Each row is a point on a landscape with many peaks, with its height.
From any point a climber steps to the highest of the 2 points nearest to it. It stops when none of these is higher. Distance is the straight distance between rows; heights are no part of it.
Q727: [129 147 104  84  91 111 110 136 135 122 127  56 150 152 137 154 152  96
  91 118]  height 49.5
Q896: [131 131 127 110  80 135 107 149 124  74 148 164 157 123 118 116 162 157
 137  91]  height 42.3
Q96: [118 122 121 101 147 166 143 136 155  96 107 167 134 131 166 131  70 109
 125 186]  height 63.4
Q482: [172  87 137 137 141 172  87 138 107  88 105 136  86 151 122 145 103 118
 138 104]  height 71.6
Q399: [142 152 124  81  89 146  95 141  97 127 148  96 126 141  74  88 163  62
 113 137]  height 64.6
Q221: [125 129 168 142 125 135  82 169 131 127  95 135 110  90 130  97 139 153
 123 109]  height 45.3
Q51: [149 147 113  71 103 108 126  81 107 107  84  34 121 135 121  96  94 138
  96 152]  height 62.7
Q291: [104 112 139  95 130 124 108 186 117 119 102 124 101 163 135 131 131 132
 135 123]  height 49.7
Q606: [122  93 171 116  94 133 130 135 103  59 141  97 107 162 119 173  87 127
 104 118]  height 61.6
Q899: [131 119 149  93 132 130 113 111 116 158  74  92 137 128  95 143 112 152
 123 145]  height 7.4
Q604: [148 176 140 123 164 149 114 113 136 167  88  83  77  91 109  63 193 173
 103 124]  height 64.1
Q719: [118  99 151 116 110 117 165 118 162  75 104 127 137 116 137 113 103  99
  83 178]  height 58.0
Q558: [118 124  96 138 117  93 156  87 136 128 127  90 167  95 129 137 142 135
 140 118]  height 72.2
Q298: [132 117 126 143 156 201  95 145  96  96 139 199 159  97 145 140  78 136
 161 128]  height 76.2
Q310: [115  99  94  94 113 157 124 129 141  95 144 123 200 136 122 155 136  89
 135 139]  height 60.7
Q467: [131 130 112  74 107 112 126  93  91 126 113  37  79 185  87 100  91 158
  94 117]  height 59.0
Q340: [129 126 130 147 138 209 101 113 173 126 110 165 127 115 111 146 110 176
  89 115]  height 61.2
Q682: [174 173 154 115 112 156 110 104 137 134 112  94 116  99 110 144 174 123
  81 123]  height 48.0
Q829: [103 103 121 147 132 156 146  78 188  90 177 187 145 116 118 148 103 168
 111  88]  height 17.5
Q290: [126  98 171 116 156  75 133 140 122 157 103 210 145  89 123 102 123 113
 129 137]  height 37.5
Q499: [ 80  81 156 115 147 146 135 118 167 159  95  96 123 138  77 154 108 111
  87 158]  height 9.7
Q755: [142 176 143 103  98 137 100 123 100 162 148 122 135 128 104 133 112  88
 147 148]  height 59.4
Q373: [131 102 135 140 131 214 126 111 108  88 128 175 146 115  97 149  87 176
 143 137]  height 69.0
Q423: [ 97 124 175 168 155 165 135 133 141 162 134 181  84 101  82  91 127 149
 116 133]  height 54.7
Q311: [136 123 143 114 196  80 158  99  97 144 102  43  77 103 152 101 143 111
 113 122]  height 61.8
Q883: [ 87 135 128  65 119 121 134 164  59 117 127  30 131 160 129 119 109  94
  86 167]  height 42.4
Q577: [160 111 105 168 118 177 143 141 116  98 138 161 100 164  98 122 182 137
 164 137]  height 52.2
Q687: [171 154 104 162 118 128  98 120 140 174 139 167 156 140 149 161 110 103
 184 155]  height 36.1
Q531: [116 171 106 114 113 158  80 143 184 179  91 129 150 110 108 116 174 175
 106 111]  height 47.5
Q271: [193 148 176 114 106 137 103  95 135 116 116 153 133 103 127 162 105  98
  85 144]  height 43.8
Q999: [114 112  53 118 138 103 144 147  46 110 163  15 115 227 126 128 110  86
  62 137]  height 19.5
Q560: [114 140  60  95 143 134 136 145 156 113 119 162 142 168 179 130 120 148
 167 125]  height 25.9
Q636: [158 147 122 148 124 115 125 103  98 106 150 132  88 112 147 106  80 115
 164  92]  height 52.5
Q691: [101 122 134 106 152 167  95 142 119 114 118 145 151 105 152 147  47 108
 150 139]  height 69.2
Q470: [149 156 164 154 104  90 118 134 166 186 141 196 159 106 125 157 175 160
 114 111]  height 29.3
Q438: [ 90  86 165 131 104  88 165 148 104 110 138  96 125 183 120 169 103 127
 124 160]  height 57.2
Q925: [134 125 144 127 100  77 137 111 124  84 138 124  83 112 124  60  91 120
 116  98]  height 49.9
Q445: [150 145 115 117 143 115 134 113  91 109 167  88  68 135 134  97 138  64
 127  89]  height 50.0
Q875: [ 92 131 189 190 159 151 120 160 110 174 147 159 122  77 120 145 131 147
 145 127]  height 49.6
Q487: [154 147 147 155 133 193  69 129 164 160  97 136 141  77 104 133 171 145
  78 120]  height 53.9
Q63: [117 163 137  71 145  68 161 103 110 149 150 114 130  95 154 127 138  93
 109 104]  height 54.1
Q45: [ 50  98 111 164 146 137 167 150 113 138 155  85 127 130 110 119 138 116
 171 139]  height 41.1
Q745: [ 87  88  68  84 157 123 161 150  98  81 127 118 133 181 173 135 105 144
 155 118]  height 23.4
Q408: [149 118 144  92  96 144 104 154 112 122 126 161 103 162  64  95 164 101
 116 126]  height 69.8
Q199: [102 156 117  98 108 111 146 167  90 129 137  47 153 136 138 123 177  79
 110 164]  height 45.7
Q814: [147 160 146 156  97 116 107 132 104 144 142 140  99 131 123  91  62 109
 176 153]  height 55.2
Q989: [ 76 125 183 131 119 121 171 149 137 121 190 167 108 139 124 149 111  89
 128 148]  height 46.3
Q363: [142 160 118 109 161 102 133 127 128 139 101  84 116  87 165  99 178  92
 109 118]  height 58.2
Q435: [162 154 111 108  95  89 139 114  97 132 156 110 123 172 143 173 133 125
 155 110]  height 44.6
Q273: [148  98 132 129 119 167 125 117 140  60 166 143  96 168 132 180 104 119
 113  94]  height 66.4
Q888: [161 125 168 205  91 143 119 133 163 124 161 191 133 138 133 161 119 155
 139 145]  height 39.7
Q126: [128 104 118 135 171 104 156 117  95 143 106 112 120 136 160 142  81 103
 177 157]  height 31.2
Q649: [133 150 122 158 115 113 140  81 168 161 152 199 191  62 116 125 159 180
  95 102]  height 24.7
Q661: [147 130 109 129 127  84 121 131 128 148 147 144 140 146 154 181 175 142
 167  68]  height 43.2
Q334: [ 97  85 152 161 137 122 171  96 179 104 125 161 141  97 114 131 107 164
 107 125]  height 14.9
Q871: [110 108  94 135 152 128 129 161 178 129 123 146 102 128 125  72 189  82
 123 109]  height 36.3
Q428: [127 139 166 105  86 132  91 149  95 135 142 100  68 159  62  92 156 146
 122  98]  height 75.6
Q708: [107 172 101 120 151 115 157 164 142 123 138 149 119 122 201 129 172 127
 147 119]  height 28.8
Q309: [ 88  98 112 138 129 110 115 151 151 168 115  82 146 132 103 113 135  90
 151 140]  height 38.0
Q481: [158 142 144 167 108 140 129 162 136 144 104 166  88 158 111 110 179 143
 151 167]  height 48.6
Q181: [174 191 115 127 171 131 126  66 125 166 105  98  84  76 133  50 126 138
 123 143]  height 69.6
Q900: [149 199 140 154 111 137 124 106 122 169 122 146 150  74 125  94 128 150
 136 165]  height 32.0
Q582: [144 131  98 106 110  86 157 135  96 127 165  86  95 217 132 148 134  74
 102 129]  height 47.6
Q562: [ 91 101  61 107 126 115 144 167  68  88 153  57 121 229 161 150  86 118
 122 131]  height 21.3
Q590: [100 100 101  93 157  99 181 154  82 129 171 123 107 214 134 141 124  48
 106 157]  height 50.1
Q677: [158 115 171 161 148 130  86 133 110 147 107 203 148  70 125 103 103 152
 111 114]  height 41.2
Q614: [135 132 141 127 154 126  86 123 114 187  56 113 158  79 117 122 118 195
 146 136]  height 5.4
Q843: [119 135 123  82 103  87 178 116 148  94 120 130 131 143 152 124 135 133
  95 150]  height 53.8
Q125: [101 107  84 140 138 127 142 123 166  93 178 155 130 164 166 141  84 109
 166 106]  height 23.3
Q804: [115  90  93 152  95 131 122 135 128 126 112  55 118 166  87 109 138 129
 144 133]  height 35.4
Q862: [ 99 126 165  85 131  79 149 146  89 141  89  51 117 129 111  79 127 124
 109 176]  height 39.4
Q164: [146 103  79 148 129 121 155 117 157 100  92 149 162 127 144 117 177 191
 156 126]  height 33.5
Q939: [156 197 169 151 140 124 136 110  72 156 145 119 108  77 147 127 134 149
 156 125]  height 35.0
Q833: [123 141 117 104 122 134 112 143 172 121 178 167 193 126 172 183 147 100
 133 113]  height 53.4
Q598: [ 96 136 163 143 150 155 182 160 126 108 156 149 113 150 166 182 125 112
 148 177]  height 42.1
Q49: [174 141 104 200 125 124 113 104 160 168 157 188 195 101 161 171 136 152
 162 122]  height 40.2
Q840: [170 136 147  98 131 113 112  99 129 115 125  95  96 120 132 117 102  58
  88 120]  height 47.4
Q679: [152 146 140 152 192 122 136  71 126 153 100  81  61  84 140 111 101 147
 127 105]  height 65.3
Q765: [138 147 147 138 124 155 105 102 123 148  80 151 177  70 118 140 102 225
 115 134]  height 3.3
Q627: [172 169 167 149 171 118 130 105  76 151 120 195 112  66 162 120 113 165
 131 111]  height 37.7
Q600: [118 127 189  96 160  74 124 142  97 165  77 125 125  86 129  75 122 115
 131 155]  height 36.7
Q71: [ 87  92 146 145 147 167 173 115 169 117 130 135 136 137 106 178 130 157
 113 153]  height 12.4
Q836: [140 153 112 129  69 138  76 145 144 137 155  77 147 142 119 157 138  83
 139 107]  height 54.0
Q131: [173 117 134 171 103 114 116 119 160 113 183 188 189 147 155 196 157 156
 167 111]  height 45.4
Q566: [128 132 107 136  92  75 160  87 129 126  93  33 132 135 126 117 113 167
 128 143]  height 67.1
Q132: [ 82  83 109  65 110 110 131 116 117 105 113  85 121 179  86 112  70 135
  93 120]  height 55.1
Q243: [133 147 123 124 111 100  90 131 143 138 184 168 167 107 146 155 137 104
 147  60]  height 47.7
Q17: [101 155 159 121 128  80 167 112 141 160 162 148  98 132 126 138 112 113
 133 125]  height 50.2
Q144: [166 158 102 158 113 147 141 112 159 131  80 159 155 103 149 108 157 182
 124 163]  height 30.2
Q474: [117 102  53 130 115 127 154 122 141  81 100  58 126 140 140  79 139 116
 124 137]  height 33.0
Q957: [101 170  95 143 129 121 110 145 187 171 106 153 139  84 151  70 145 150
 129 122]  height 42.5
Q367: [ 89  94 137  93 160 133 156 152  85 119 132 111  86 182 111 144 122 102
 113 140]  height 53.2
Q454: [160 163 170 190  78 127  77 148 178 169 165 208 175 104 145 150 125 154
 100 125]  height 34.2
Q189: [134 114  99 152 149 154 122  90 190 140 151 229 182 106 128 138 116 173
 110 110]  height 20.7
Q959: [131  97 135 141 124 157 132 151 146  88 121 193 159 120 122 141 189 186
 129 117]  height 37.6
Q744: [130  76 135 155 154 162  87 153 128 139 135 157 106 158 102 167 121 127
 165  88]  height 66.5
Q213: [155 144 110 174 165 127 138 128 112 141 125 155 143  99 184 144 116 109
 186 145]  height 33.4
Q538: [107  74  69  97 135 109 163  93 124 131 123  86 193 139  98 148 153 100
 128 135]  height 66.6
Q780: [132  98  79 126 143 138 126 133 192 106  80 114 132 116 145  95 174 114
 103 117]  height 33.8
Q715: [117 125 111  79  79  97 110 117 116  80 147 121 144 123 113 104 107 133
 122  68]  height 46.5
Q692: [137  69 136 136 142 133 137 131 119 142 129 152 122 194  93 183 111 111
 163 156]  height 60.9
Q495: [142 158 108 146 148 132 112 166 113 108 117 113 115 120 209 143 123 103
 171 123]  height 31.3
Q87: [ 63 121 150 133 156 134 152 158 106 147 131 103 136  98 120 152 157 160
 157 118]  height 44.5
Q22: [116 149 162 119 145 160 138 107 131 149 121 116  71 111  70  79 158 143
 101 132]  height 59.3
Q891: [123 128  95 178 151 134  81 155 183 152 122 164 119  90 153  66 136 106
 133  86]  height 39.2
Q50: [147  91 146 165  89 158 150 137 104  94 150 163 126 174  89 149 131 124
 170 174]  height 56.1

Where does a climber stop that starts at each point below?
Q829 | Q131
Q474 | Q181
Q598 | Q181
Q925 | Q428
Q600 | Q428
Q840 | Q428
